Each row is a point on a landscape with many valleys, with its height.
A ball rolls from a point to the lowest of its 3 nearest points, and stops where none of them is lower. Distance is the straight distance between rows; heights are no part of it.
Q86: [126,120,123,144,114,125,124,122,114,136,130,102,87,120,104,156,81,137,151,114,132,92,120,152,91,112,159,156,128,130,157,154,97,166,137,94,119,88]  height 15.5
Q478: [135,133,142,128,135,119,114,139,141,121,133,148,149,147,150,112,143,113,119,130,123,127,124,107,142,131,120,121,119,131,108,99,134,116,125,139,139,144]  height 23.5
Q182: [157,92,124,129,135,189,146,130,126,153,136,91,125,124,109,153,140,111,144,103,113,150,122,149,82,110,116,115,129,114,132,155,93,120,142,105,114,94]  height 37.0
Q114: [161,90,125,127,148,173,140,150,114,125,146,121,152,135,127,135,165,112,113,116,136,175,140,118,137,109,111,95,111,98,109,136,129,80,149,135,123,117]  height 52.8
Q692: [115,143,140,124,116,107,107,120,144,119,125,151,142,138,147,112,141,127,115,137,135,114,116,107,139,138,121,116,127,130,120,98,141,127,127,141,134,151]  height 34.8
Q974: [171,80,109,141,127,198,156,133,121,155,153,80,115,124,110,172,134,122,143,85,107,149,110,156,76,115,132,112,116,115,154,169,84,118,148,99,125,71]  height 36.8
Q917: [123,115,126,140,132,122,129,137,117,134,107,112,107,112,110,144,99,132,141,121,134,98,127,154,105,129,156,150,133,127,148,149,123,152,138,107,130,108]  height 12.9
Q876: [137,121,137,125,137,143,127,118,122,128,132,126,135,140,140,129,137,111,128,123,119,140,114,111,127,114,120,119,129,114,115,114,123,104,125,130,125,128]  height 10.3
Q154: [119,129,141,128,131,137,136,123,119,123,125,127,132,123,147,129,139,121,122,128,118,144,109,118,127,132,116,128,125,130,130,123,124,117,122,128,125,125]  height 7.6
Q885: [129,120,136,126,137,135,122,124,131,130,132,135,138,140,150,129,144,115,127,126,117,131,119,109,137,117,117,118,123,119,104,111,131,106,128,128,128,134]  height 14.7
Q676: [100,169,139,114,116,58,101,106,152,116,113,180,144,125,139,91,132,133,112,160,137,123,147,101,172,155,124,133,144,155,115,88,169,140,120,145,137,176]  height 17.8
Q607: [83,163,125,150,120,94,129,105,139,112,116,112,87,122,120,144,38,160,136,115,143,62,113,159,110,143,149,174,160,150,189,157,116,178,122,121,131,107]  height 42.3
Q347: [139,105,136,130,142,143,127,135,121,130,142,129,132,147,137,124,150,108,124,116,122,145,138,114,139,111,116,118,114,109,103,124,132,92,134,136,132,119]  height 46.0
Q157: [86,166,122,143,112,91,124,104,139,121,105,125,96,121,122,137,50,157,134,126,141,63,120,160,119,137,145,177,153,151,179,154,126,171,111,113,129,114]  height 41.7
Q407: [119,130,135,142,122,115,127,132,116,131,109,119,102,118,114,141,101,135,144,128,135,99,127,150,115,128,147,151,135,133,155,145,120,158,133,109,128,113]  height 11.7
Q611: [100,158,136,128,110,84,123,113,133,121,131,153,123,126,145,120,127,139,118,142,124,123,126,115,149,146,132,131,132,132,124,113,156,138,132,140,127,142]  height 32.3
Q715: [127,114,132,124,130,153,147,125,126,125,121,111,124,120,127,130,122,119,133,118,119,143,107,137,111,123,124,124,129,120,145,141,115,130,116,118,128,119]  height 16.7
Q452: [140,123,131,114,135,124,123,151,135,119,147,149,170,136,139,102,180,117,119,153,121,144,154,112,167,128,111,95,127,121,84,101,147,98,127,155,129,173]  height 50.8
Q788: [149,96,129,129,150,172,135,133,105,142,135,112,136,131,116,135,150,110,120,104,125,171,137,131,104,101,114,110,122,105,114,144,116,90,140,128,117,103]  height 53.4
Q453: [95,150,132,131,119,90,127,112,124,117,120,134,110,115,136,121,125,137,120,136,124,118,120,131,143,137,131,142,126,122,130,118,146,137,129,138,128,132]  height 30.6
Q714: [100,167,136,135,114,75,113,109,136,119,123,153,127,127,139,109,132,142,129,148,121,114,132,109,158,144,130,141,136,148,117,114,152,146,130,144,121,148]  height 33.2
Q632: [118,133,136,121,129,126,122,121,129,122,130,132,133,141,151,124,132,121,119,126,122,127,117,111,131,128,120,127,125,117,116,110,125,115,122,124,128,129]  height 16.9
Q555: [152,101,136,132,151,163,133,138,116,132,146,119,141,137,121,141,154,111,121,109,122,166,137,119,131,102,111,115,120,101,109,130,113,96,141,137,128,115]  height 52.9
Q924: [160,93,118,120,136,173,133,161,125,130,155,131,164,144,135,121,192,124,98,134,135,183,142,102,142,117,102,72,99,102,104,143,132,88,143,137,123,141]  height 82.4
Q966: [126,156,133,108,129,95,100,130,148,117,115,167,167,138,146,93,151,125,110,149,118,125,135,102,164,145,112,119,135,147,101,73,153,130,118,152,134,174]  height 35.6
Q736: [93,185,122,127,113,60,123,106,143,115,107,139,111,141,141,110,91,145,147,144,124,94,131,120,158,152,153,176,146,155,120,104,158,158,110,153,136,137]  height 37.4
Q471: [95,165,136,127,112,75,110,107,153,118,129,169,124,131,142,99,132,140,121,157,129,117,149,99,154,147,124,129,135,148,122,98,158,149,125,152,128,163]  height 6.9
Q934: [137,114,125,124,136,166,155,137,122,133,124,100,118,119,126,148,130,117,133,117,115,151,111,137,93,118,124,119,129,124,142,145,108,126,121,112,126,108]  height 18.8
Q520: [159,111,131,105,139,161,128,155,131,131,134,144,171,147,153,110,198,120,111,149,135,185,143,102,157,124,100,65,112,111,93,119,137,89,131,142,127,164]  height 59.4
Q25: [151,120,125,111,130,133,123,144,132,119,153,148,168,132,140,102,185,111,118,149,124,158,153,110,172,129,110,80,114,115,84,102,141,101,119,154,125,164]  height 52.7
Q234: [158,93,111,137,127,189,158,137,115,148,145,86,109,127,114,163,117,133,135,84,123,133,100,158,84,122,129,121,109,127,163,160,88,121,140,100,122,77]  height 41.1
Q578: [145,111,128,126,130,173,155,134,120,147,124,102,122,118,116,142,128,123,137,120,116,147,109,141,91,119,128,123,127,130,144,146,108,124,133,115,121,110]  height 20.5
Q668: [166,91,120,126,141,182,142,158,132,131,157,122,163,141,140,129,182,117,98,132,134,186,140,102,138,112,103,71,102,102,112,135,129,83,149,133,129,129]  height 86.2
Q812: [94,162,124,132,113,100,122,112,137,114,108,127,105,121,133,126,72,141,139,141,137,74,127,145,121,134,151,180,156,153,160,145,128,158,108,114,142,116]  height 40.0
Q765: [104,141,120,143,121,115,127,118,128,130,116,116,94,125,126,134,67,143,149,136,137,74,124,147,103,127,152,168,151,146,164,150,122,165,121,104,129,107]  height 41.5
Q172: [120,162,128,103,124,71,97,128,153,109,105,173,167,135,147,95,151,118,103,158,121,136,138,91,173,142,115,121,135,153,92,64,166,129,115,146,142,179]  height 36.5
Q968: [174,80,119,130,154,191,132,126,110,155,137,91,129,127,102,158,158,106,133,104,132,175,134,143,83,101,113,102,122,93,131,159,104,98,149,123,117,93]  height 54.9
Q971: [99,154,117,147,114,109,125,106,138,125,115,121,89,117,130,140,49,151,140,125,137,72,117,154,102,132,152,174,151,153,176,156,117,172,117,98,132,101]  height 64.1
Q173: [155,104,127,124,140,165,138,159,129,120,147,134,171,147,136,118,176,116,104,142,136,170,151,109,153,115,105,75,107,115,105,129,133,94,139,146,133,148]  height 51.2
Q891: [169,89,118,129,154,187,143,141,101,136,146,106,140,131,110,143,162,110,120,97,140,184,133,123,106,111,111,96,114,96,128,146,112,89,144,135,119,110]  height 54.6
Q454: [101,147,122,149,105,115,127,116,130,119,122,113,90,119,129,137,55,145,143,130,133,72,122,152,105,125,154,170,156,152,167,154,109,172,115,106,128,97]  height 53.5
Q958: [142,124,128,101,136,121,121,144,125,118,145,150,174,127,138,90,175,107,116,152,116,147,152,106,176,127,109,95,130,128,79,92,143,99,123,155,134,177]  height 51.4
Q496: [148,109,130,128,150,144,128,135,123,126,147,134,141,143,140,129,152,107,124,127,120,142,142,114,144,108,118,112,114,109,98,122,133,102,135,135,129,130]  height 50.0
Q870: [110,166,137,104,124,75,96,117,154,116,102,173,162,138,145,95,152,129,113,153,133,128,138,99,168,150,116,129,138,156,104,77,161,133,121,152,139,179]  height 36.1
Q576: [166,112,122,109,149,175,128,157,121,134,146,132,184,153,151,116,195,121,113,148,135,187,146,96,141,109,95,54,113,98,86,122,142,84,135,140,131,157]  height 63.2
Q877: [166,79,119,127,141,195,144,125,115,160,138,88,129,127,94,157,152,111,139,102,126,160,135,150,74,104,118,105,125,102,134,161,87,108,148,117,118,90]  height 55.3
Q747: [92,172,139,130,117,61,102,101,158,119,124,174,138,130,132,99,126,142,124,154,133,114,149,114,166,158,123,143,136,157,106,90,163,149,117,147,128,167]  height 43.5
Q227: [158,118,125,103,145,165,129,153,125,129,138,143,188,152,160,111,200,115,113,148,135,186,152,93,146,119,97,50,109,103,83,105,146,80,128,147,130,174]  height 60.4
Q785: [88,155,129,155,121,99,130,102,127,115,120,108,84,119,111,151,33,165,135,110,139,66,101,158,109,139,156,179,156,151,192,157,120,179,132,119,127,98]  height 42.9
Q370: [107,133,133,121,123,117,128,120,122,121,118,134,124,118,139,126,131,131,121,127,133,126,108,127,129,134,127,132,125,117,137,126,129,137,128,139,124,131]  height 21.6
Q345: [157,98,126,127,143,157,125,145,123,120,156,133,150,142,126,131,166,108,112,121,135,160,146,118,146,113,110,105,113,104,99,134,130,94,140,139,123,127]  height 52.2
Q180: [104,145,123,128,126,104,126,126,116,132,108,116,103,113,118,126,106,137,147,135,135,88,130,147,130,126,146,162,136,128,147,130,131,153,119,122,134,120]  height 25.6
Q498: [133,109,126,135,125,146,140,147,121,129,121,109,113,114,111,145,114,136,135,112,132,127,108,151,101,126,139,131,117,125,155,153,116,143,132,114,120,112]  height 12.6
Q936: [98,157,139,118,109,76,106,110,150,119,116,163,134,132,142,102,127,139,121,155,138,118,135,105,157,151,115,131,136,146,110,96,156,144,129,144,124,165]  height 49.8
Q531: [150,123,130,111,136,125,115,146,141,118,144,154,166,141,143,104,165,119,120,142,112,136,144,117,161,124,113,111,127,135,86,92,142,106,127,152,130,171]  height 49.9
Q51: [90,163,124,137,110,98,121,100,146,112,104,130,105,121,131,128,50,149,139,131,144,59,120,142,130,145,152,175,159,156,175,150,129,166,105,116,136,128]  height 40.8
Q125: [155,96,132,128,145,156,131,137,119,125,150,126,143,143,126,119,151,107,119,125,126,157,136,115,143,111,116,110,114,107,105,122,127,100,140,135,123,124]  height 51.3
Q589: [159,102,131,128,135,149,132,145,134,124,155,139,155,145,133,113,171,111,112,141,124,156,152,109,159,119,107,91,108,112,103,123,133,94,139,143,126,150]  height 51.0
Q752: [97,171,122,136,115,73,130,105,133,119,124,145,116,125,131,118,115,141,139,146,118,105,134,122,154,137,141,160,131,142,117,109,155,151,115,146,126,141]  height 36.9
Q18: [119,153,133,117,120,88,98,123,142,121,115,170,160,139,144,96,154,122,115,151,126,118,135,101,153,147,113,122,134,151,108,85,151,125,123,152,142,176]  height 35.0
Q806: [135,136,126,101,133,104,119,146,139,120,137,157,171,128,138,103,165,111,114,159,112,143,145,96,171,136,106,106,134,133,75,72,153,110,116,161,135,171]  height 41.2
Q153: [137,111,125,136,125,140,136,126,114,137,126,107,93,112,90,152,103,138,134,107,138,107,120,151,94,128,149,148,122,127,156,160,113,154,143,100,122,93]  height 18.9
Q829: [97,174,139,131,118,54,112,114,150,118,128,164,121,124,134,98,115,144,133,160,125,102,151,103,163,159,136,151,144,163,103,98,162,153,120,150,132,167]  height 23.6
Q658: [110,134,128,152,118,118,129,118,124,136,126,106,85,125,122,138,74,136,152,126,131,79,124,153,101,122,156,163,154,141,170,158,113,159,132,96,129,96]  height 42.8
Q312: [107,135,116,140,120,112,128,129,118,130,109,121,102,113,124,134,85,128,153,142,134,81,130,148,111,125,153,165,137,139,150,148,117,163,119,109,131,106]  height 39.6
Q541: [170,79,119,127,155,183,138,135,103,141,146,94,138,129,102,149,160,108,119,106,134,183,131,138,96,113,112,97,121,100,132,154,102,85,155,128,124,107]  height 55.2
Q672: [114,141,124,142,120,118,116,126,123,135,117,117,95,123,119,137,84,141,151,132,136,86,129,149,104,123,156,163,143,140,157,152,116,159,119,99,132,104]  height 41.3
Q142: [163,93,122,132,149,179,132,140,107,137,147,112,138,135,113,139,166,104,115,101,134,177,133,125,117,105,109,108,118,102,119,140,113,84,150,133,124,108]  height 53.2
Q740: [137,138,131,114,128,106,108,136,152,121,126,151,162,138,150,103,156,121,118,148,118,120,132,107,155,131,113,112,133,134,98,86,145,117,122,153,139,160]  height 40.4
Q824: [133,116,134,130,142,152,138,126,123,132,125,114,123,125,132,135,134,109,135,114,123,148,117,119,117,116,116,123,126,113,128,128,119,114,122,125,123,120]  height 12.8
Q587: [108,147,119,140,113,107,121,123,133,127,107,117,103,122,124,133,77,142,142,131,136,71,128,156,113,133,152,170,154,148,153,151,119,168,117,110,136,104]  height 39.7
Q830: [148,94,123,129,138,173,156,133,128,146,132,99,119,126,117,148,130,113,146,116,118,153,110,146,85,116,121,117,123,123,135,153,102,116,129,114,119,100]  height 21.5
Q505: [94,180,114,132,116,83,118,111,134,119,97,140,114,130,133,115,75,142,141,147,134,70,131,133,140,142,155,181,156,156,133,124,147,152,101,136,140,128]  height 37.8
Q274: [141,107,129,136,118,150,142,131,110,142,127,100,94,116,99,169,101,138,135,92,137,117,108,157,87,129,144,139,109,119,164,166,106,149,142,90,124,98]  height 24.3
Q639: [107,140,115,132,120,105,123,122,123,134,108,126,103,120,126,130,91,139,142,137,138,84,127,152,114,126,149,167,144,143,150,140,126,155,114,113,129,114]  height 37.2
Q429: [161,101,122,107,137,171,132,156,126,126,143,134,171,144,149,114,194,116,107,143,134,180,147,101,146,123,98,67,102,108,96,124,138,86,128,140,126,164]  height 60.7
Q650: [103,159,143,121,122,87,111,110,147,118,124,158,136,131,150,108,132,135,115,137,130,114,136,104,149,145,130,126,124,132,118,99,147,133,124,145,124,152]  height 33.1
Q518: [119,124,135,125,126,146,148,132,116,124,123,113,120,118,129,140,124,124,124,117,123,139,114,138,114,131,131,131,122,124,141,145,117,131,123,120,121,128]  height 14.5
Q768: [90,178,141,111,123,45,93,101,158,108,105,190,150,125,143,74,134,133,122,166,141,129,157,86,195,157,118,137,143,164,88,65,177,144,101,150,136,189]  height 10.5
Q246: [98,153,124,138,113,99,125,119,132,126,114,119,97,124,130,130,65,148,144,131,139,76,120,153,110,130,156,171,153,154,165,148,116,162,119,105,135,98]  height 40.6
Q810: [145,105,130,129,131,158,156,135,121,133,119,105,123,113,116,146,116,132,136,101,126,135,107,144,98,129,130,126,115,129,157,150,111,138,129,112,129,113]  height 16.6
Q769: [117,124,122,146,107,128,130,112,118,133,121,101,75,124,102,145,65,141,148,107,125,93,116,155,92,117,160,158,148,134,166,158,91,166,129,91,120,76]  height 16.5
Q872: [95,146,125,151,113,110,134,109,126,127,119,109,75,122,115,144,46,155,143,108,135,81,109,163,97,135,161,171,154,143,186,160,108,168,125,102,127,91]  height 43.0
Q54: [108,138,136,125,123,111,135,128,111,118,120,124,121,105,126,124,121,132,127,127,131,118,116,137,133,136,139,146,120,120,146,132,129,141,135,135,124,119]  height 21.2
Q838: [159,102,126,137,119,176,152,138,123,139,140,96,111,120,108,168,121,136,137,93,122,134,99,155,84,119,130,122,116,127,157,169,95,131,136,103,125,86]  height 38.5
Q506: [126,118,128,130,124,147,146,139,116,128,123,116,114,107,122,143,116,126,134,121,122,134,115,143,111,130,129,124,124,116,150,148,116,137,130,115,124,123]  height 8.4
Q123: [83,164,132,151,119,94,126,95,130,114,117,114,86,121,117,150,32,174,142,116,150,72,108,162,118,145,162,186,162,150,186,156,130,184,126,116,125,106]  height 42.7
Q393: [159,85,120,134,150,182,130,128,112,153,141,91,133,131,103,146,158,103,137,114,129,164,133,138,95,107,120,108,125,104,128,143,105,98,141,121,124,104]  height 54.5
Q894: [92,182,131,131,113,65,124,106,146,115,122,148,117,135,129,107,99,158,140,141,125,96,138,117,158,150,143,173,149,154,111,102,167,154,113,151,128,152]  height 37.1
Q315: [164,89,124,131,152,178,136,148,104,127,147,106,149,139,115,133,169,117,106,107,133,194,134,114,115,109,105,95,109,102,122,145,121,82,150,136,122,114]  height 53.1
Q724: [105,138,132,130,127,119,134,124,121,123,112,130,122,107,133,133,118,133,122,123,128,128,109,130,132,134,128,133,126,114,145,133,129,137,120,130,123,129]  height 22.1
Q859: [101,152,122,132,117,84,126,118,122,121,112,129,112,114,132,119,113,142,142,135,122,100,132,138,144,135,150,160,134,132,139,126,143,151,118,144,129,118]  height 39.4
Q121: [160,100,119,136,129,184,157,136,124,148,146,92,123,122,115,158,129,125,143,99,115,146,110,148,87,119,132,116,113,127,149,163,87,123,136,97,120,91]  height 35.1
Q387: [122,121,132,139,116,118,127,125,118,136,119,109,89,118,110,148,81,135,142,116,131,89,128,152,103,118,152,157,137,129,147,153,110,160,140,100,127,99]  height 14.3
Q97: [156,99,123,127,133,181,151,135,131,143,133,95,121,123,116,158,129,123,142,104,118,146,110,145,88,119,123,121,116,129,144,158,97,123,133,113,119,99]  height 29.4
Q338: [84,177,116,135,122,92,114,98,137,116,89,138,115,122,133,119,68,150,136,143,147,71,129,141,133,142,151,181,158,157,152,141,140,163,107,120,136,123]  height 38.9
Q308: [137,146,127,113,131,102,101,137,141,120,122,165,165,130,145,107,149,118,112,149,121,123,128,104,158,140,113,120,139,137,95,77,154,113,116,157,137,169]  height 37.6
Q248: [148,104,132,129,144,142,125,147,127,127,154,142,147,140,133,127,158,112,120,129,121,155,142,116,149,117,119,109,117,112,101,113,135,96,131,143,134,142]  height 50.7
Q265: [99,171,130,133,113,67,115,107,139,122,128,150,119,125,137,115,112,149,132,146,123,104,143,114,160,150,140,162,139,142,119,104,159,151,117,151,132,148]  height 35.2
Q420: [124,120,135,128,134,141,128,123,121,128,125,126,134,131,140,129,134,119,124,126,119,140,109,115,122,118,122,124,122,114,126,124,118,115,123,125,125,127]  height 5.8
Q858: [138,103,127,137,123,151,136,144,110,131,120,113,103,116,98,162,109,138,137,102,141,116,110,153,101,135,147,133,111,121,159,164,117,147,149,106,119,100]  height 22.4
Q255: [84,188,133,130,119,54,119,115,154,119,124,158,114,132,140,101,102,146,126,163,120,99,143,102,168,153,140,163,150,161,105,90,163,158,112,147,133,172]  height 26.8
Q218: [148,109,127,108,138,146,124,152,126,126,143,146,171,137,147,105,199,115,113,149,127,166,153,109,159,130,102,72,110,106,94,117,139,91,127,152,127,171]  height 56.3
Q468: [128,121,130,138,131,131,136,143,112,136,117,106,93,113,103,156,99,135,140,113,140,111,120,158,103,125,148,145,126,127,158,158,113,160,137,98,124,100]  height 15.7
Q5: [165,89,120,131,142,177,132,148,111,120,152,114,144,135,113,137,170,112,110,107,133,183,143,113,121,110,109,93,114,99,121,143,122,87,154,137,122,108]  height 53.0
Q709: [150,121,126,107,139,141,122,151,135,123,149,146,171,137,135,106,185,122,112,149,125,163,152,110,165,124,110,86,111,116,88,108,139,98,127,148,130,172]  height 54.1
Q84: [106,149,125,126,127,100,127,120,118,129,114,124,113,107,127,125,117,138,135,132,132,109,127,140,138,138,140,148,131,128,145,128,140,144,124,135,129,122]  height 24.9
Q628: [127,118,122,143,119,141,137,117,112,137,123,103,78,124,91,157,82,143,137,106,141,99,128,159,85,128,161,153,119,118,160,166,95,145,137,88,119,85]  height 19.4
Q943: [97,171,135,134,114,58,115,107,143,115,131,167,126,127,141,101,120,143,126,165,131,109,150,110,159,158,134,148,142,149,106,98,167,148,119,151,126,162]  height 11.8
Q600: [162,85,126,128,150,178,137,132,105,143,137,101,137,128,108,146,157,108,128,105,140,174,132,136,101,101,114,107,121,103,125,139,107,91,145,122,126,104]  height 53.9
Q973: [117,124,136,127,131,140,138,130,118,129,119,123,128,120,137,131,129,124,132,116,121,137,110,129,118,125,120,126,131,122,141,136,108,122,121,124,130,128]  height 11.6
Q200: [109,155,140,117,118,77,99,119,150,118,117,170,148,136,141,109,140,132,120,152,140,111,140,103,156,148,118,128,129,147,115,90,155,137,117,142,128,171]  height 40.3
Q897: [136,132,131,123,135,114,111,138,139,124,134,155,153,145,151,108,149,121,120,141,122,123,126,113,141,124,118,116,130,130,95,94,140,117,126,140,140,159]  height 30.8
Q421: [150,109,125,128,123,170,157,139,125,138,134,101,113,112,115,157,118,129,136,102,120,142,102,144,84,128,134,126,120,129,157,158,103,134,139,108,121,105]  height 39.9
Q985: [133,106,137,128,143,164,135,128,118,134,139,115,125,136,127,131,143,111,130,110,119,157,122,129,112,107,120,119,132,116,114,129,124,98,124,120,129,113]  height 21.9
Q510: [144,96,127,131,138,174,145,133,119,143,126,104,123,129,114,145,139,109,136,117,119,159,117,139,95,111,117,119,133,111,126,143,109,113,135,115,125,111]  height 18.6
Q111: [179,68,114,133,140,200,151,129,118,167,161,71,118,128,106,166,139,128,142,96,118,152,120,157,79,104,122,106,110,96,143,166,78,103,160,111,121,73]  height 48.5
Q920: [140,139,128,114,135,111,119,140,141,121,137,155,169,134,143,104,162,117,112,157,111,133,140,111,170,129,118,110,130,134,83,85,152,108,121,155,143,170]  height 45.8
Q527: [89,183,116,126,118,84,121,103,136,116,95,135,112,133,132,111,85,149,146,144,127,80,123,129,150,140,150,177,149,157,132,116,145,154,102,145,145,129]  height 37.7
Q865: [164,85,122,137,133,192,157,131,134,153,141,82,113,123,106,165,133,119,143,103,115,154,122,157,84,120,125,111,122,116,140,164,91,114,140,104,122,85]  height 36.0
Q299: [139,131,130,100,137,125,120,148,130,119,142,144,174,131,142,92,188,119,115,156,120,159,156,109,173,132,106,90,126,121,76,96,141,101,116,150,129,176]  height 51.5
Q242: [148,104,124,121,133,154,128,155,130,128,146,146,161,137,141,115,184,115,108,146,133,169,145,109,160,114,114,84,110,112,105,121,139,96,141,150,129,155]  height 51.1
Q412: [121,152,142,113,122,89,108,121,152,121,121,163,149,136,144,107,140,123,115,143,135,116,131,100,143,142,119,118,128,143,108,97,153,130,124,143,134,162]  height 33.9
Q362: [105,143,134,133,117,100,125,117,129,114,120,141,129,125,150,132,130,131,116,133,129,123,115,115,144,139,124,127,128,123,128,114,134,134,127,140,123,130]  height 25.0
Q929: [92,181,137,111,115,59,104,113,150,107,98,185,158,127,138,80,136,124,114,163,134,131,156,89,179,156,120,136,142,161,100,70,167,143,109,149,141,185]  height 10.9
Q131: [89,182,147,125,117,46,97,105,158,115,118,183,134,126,137,79,122,136,126,172,136,122,161,101,175,156,117,147,146,164,102,77,171,146,107,150,137,187]  height 9.2
Q70: [106,134,117,150,107,120,132,116,123,127,127,108,81,125,113,141,54,147,142,104,128,84,108,152,92,120,154,164,151,146,176,159,95,167,117,94,126,81]  height 17.3
Q202: [168,74,106,141,126,205,163,133,123,157,147,76,105,126,103,175,131,127,142,83,114,150,118,166,72,104,135,114,112,110,158,173,76,112,149,106,120,63]  height 38.6
Q233: [152,108,136,130,140,143,124,151,125,124,153,145,151,140,134,115,165,114,116,138,120,154,145,115,153,114,112,105,114,115,93,117,132,95,133,145,124,143]  height 50.9
Q844: [167,77,117,123,137,199,154,132,131,160,151,74,124,128,109,158,139,121,140,100,120,148,120,156,76,110,122,109,116,107,140,170,84,115,148,105,118,83]  height 37.5
Q501: [107,141,136,129,125,105,119,114,131,119,125,140,131,133,162,118,131,134,116,135,127,121,121,118,130,134,119,117,126,132,123,110,135,132,120,139,125,140]  height 31.8
Q261: [91,184,137,129,121,47,111,101,160,117,125,167,131,129,138,90,113,143,130,164,122,109,154,114,167,167,131,159,141,156,102,91,174,157,107,155,128,176]  height 36.6
Q89: [144,127,134,122,137,125,123,143,141,124,138,145,147,148,144,118,158,115,116,140,118,122,131,113,146,125,121,115,124,128,95,98,141,101,125,144,138,152]  height 28.0
Q152: [155,96,117,138,125,182,152,133,113,145,141,85,94,123,97,169,110,137,135,78,139,131,96,157,82,121,140,131,105,123,166,168,90,124,139,91,123,78]  height 41.8
Q831: [98,152,121,134,123,98,122,124,117,136,99,119,109,112,123,131,101,132,144,133,131,89,129,144,130,129,154,169,134,141,142,132,134,153,118,134,133,116]  height 48.0
Q42: [115,125,131,133,129,123,141,131,114,124,115,114,112,112,120,134,122,130,129,125,127,125,117,146,118,130,136,136,122,122,151,145,126,147,126,129,129,118]  height 20.2
Q456: [164,90,127,126,140,160,130,148,130,124,156,136,152,143,133,128,172,112,107,125,129,175,144,107,152,123,109,84,109,102,106,133,137,91,144,139,125,132]  height 52.6
Q836: [139,125,138,125,137,127,113,127,135,118,132,141,143,142,153,121,144,120,122,133,122,127,120,108,139,121,126,119,124,118,105,106,135,112,126,133,136,140]  height 18.1
Q257: [141,124,139,121,142,128,110,138,134,122,136,149,148,143,149,125,144,116,116,133,116,123,130,109,139,116,113,115,122,115,104,101,127,108,128,138,136,146]  height 22.2
Q267: [122,117,131,128,120,134,145,135,121,131,110,118,118,117,127,139,123,128,129,121,122,135,107,138,112,131,129,133,128,127,161,141,117,142,130,121,125,123]  height 15.1
Q361: [107,176,139,112,113,72,95,114,147,120,109,175,155,128,142,89,138,133,112,163,140,121,150,98,162,158,120,134,137,153,108,82,159,139,114,148,130,176]  height 31.7
Q219: [165,99,113,121,139,179,141,161,129,127,146,125,170,150,146,128,190,116,104,139,137,187,144,100,141,110,94,59,103,101,99,125,133,74,137,134,129,145]  height 70.7
Q236: [129,151,128,96,133,97,107,140,148,120,127,164,176,129,136,97,161,115,107,157,116,128,128,108,169,135,110,117,136,142,84,65,156,114,115,159,142,171]  height 39.5
Q350: [133,117,124,143,118,139,128,125,117,141,122,105,91,120,89,163,86,143,142,103,131,109,118,158,98,123,157,147,121,124,157,160,105,150,137,89,121,91]  height 17.4
Q619: [144,110,141,127,140,156,137,127,123,134,137,130,135,142,137,132,143,111,125,118,124,151,122,122,130,100,117,117,123,110,103,121,125,100,127,125,136,120]  height 30.9
Q666: [116,134,126,131,122,104,124,131,115,138,109,122,103,111,116,142,101,130,144,125,133,90,126,150,124,126,144,166,133,132,147,140,131,161,122,117,132,117]  height 13.2
Q343: [136,108,130,127,140,167,143,126,120,136,121,106,123,132,132,137,135,112,136,124,122,154,118,130,102,117,123,118,125,119,127,132,117,120,116,111,120,118]  height 17.6
Q906: [121,121,138,131,129,129,142,138,113,125,113,123,117,101,119,134,119,127,126,125,136,122,117,149,121,130,138,136,122,123,154,151,124,144,130,122,120,121]  height 21.3
Q919: [95,178,133,121,119,57,100,101,153,117,133,176,133,130,132,86,121,137,124,157,130,112,152,105,168,161,127,144,147,159,104,83,169,150,108,143,136,184]  height 18.7
Q679: [135,103,123,146,125,154,135,122,103,140,130,90,90,120,90,163,96,145,135,86,132,106,108,155,80,126,151,141,108,123,162,174,90,139,145,90,115,84]  height 24.8
Q854: [94,165,121,140,117,81,125,114,127,123,116,133,114,129,135,115,103,144,146,136,118,100,136,135,147,135,146,168,142,138,124,124,151,145,109,138,129,127]  height 37.3
Q863: [110,139,137,122,114,124,120,120,123,120,124,137,131,125,152,133,132,125,123,126,125,132,106,114,137,134,123,121,131,129,128,119,134,125,128,131,125,137]  height 19.1
Q612: [147,118,130,100,138,152,120,146,120,121,134,144,181,145,152,100,201,116,115,145,134,183,155,100,174,129,96,59,119,111,88,101,139,87,130,146,127,177]  height 58.7
Q3: [164,81,115,141,126,197,157,131,119,145,142,85,100,122,103,174,118,136,140,74,123,139,98,164,79,116,130,113,112,123,164,174,76,113,145,98,129,58]  height 41.0
Q324: [118,127,129,127,119,113,131,126,111,134,111,125,103,110,114,132,117,133,143,121,132,106,125,149,127,125,149,159,123,126,147,139,127,150,122,130,128,116]  height 12.7
Q96: [93,169,137,131,115,71,117,105,143,121,132,154,126,128,139,108,123,146,130,150,124,115,139,110,158,149,136,145,131,146,116,103,153,150,125,148,122,149]  height 29.6
Q467: [150,104,129,136,130,161,146,143,123,139,124,104,103,120,107,159,105,136,129,100,136,131,103,153,97,131,139,131,109,129,162,163,110,143,141,107,124,98]  height 31.6
Q951: [154,104,120,139,123,165,152,136,105,137,136,100,104,121,99,165,106,131,139,88,134,128,95,156,85,129,138,132,109,130,158,169,104,135,140,92,123,90]  height 39.8

For each start below, name the point where the ball stops.
Q274 -> Q407
Q505 -> Q943
Q785 -> Q943
Q872 -> Q407
Q891 -> Q420
Q219 -> Q452
Q142 -> Q420
Q527 -> Q943
Q541 -> Q420

For each start below, name every point that the ball comes to, in order.
Q257 -> Q836, Q885, Q876, Q420
Q496 -> Q347, Q619, Q876, Q420
Q968 -> Q393, Q600, Q788, Q555, Q125, Q347, Q619, Q876, Q420
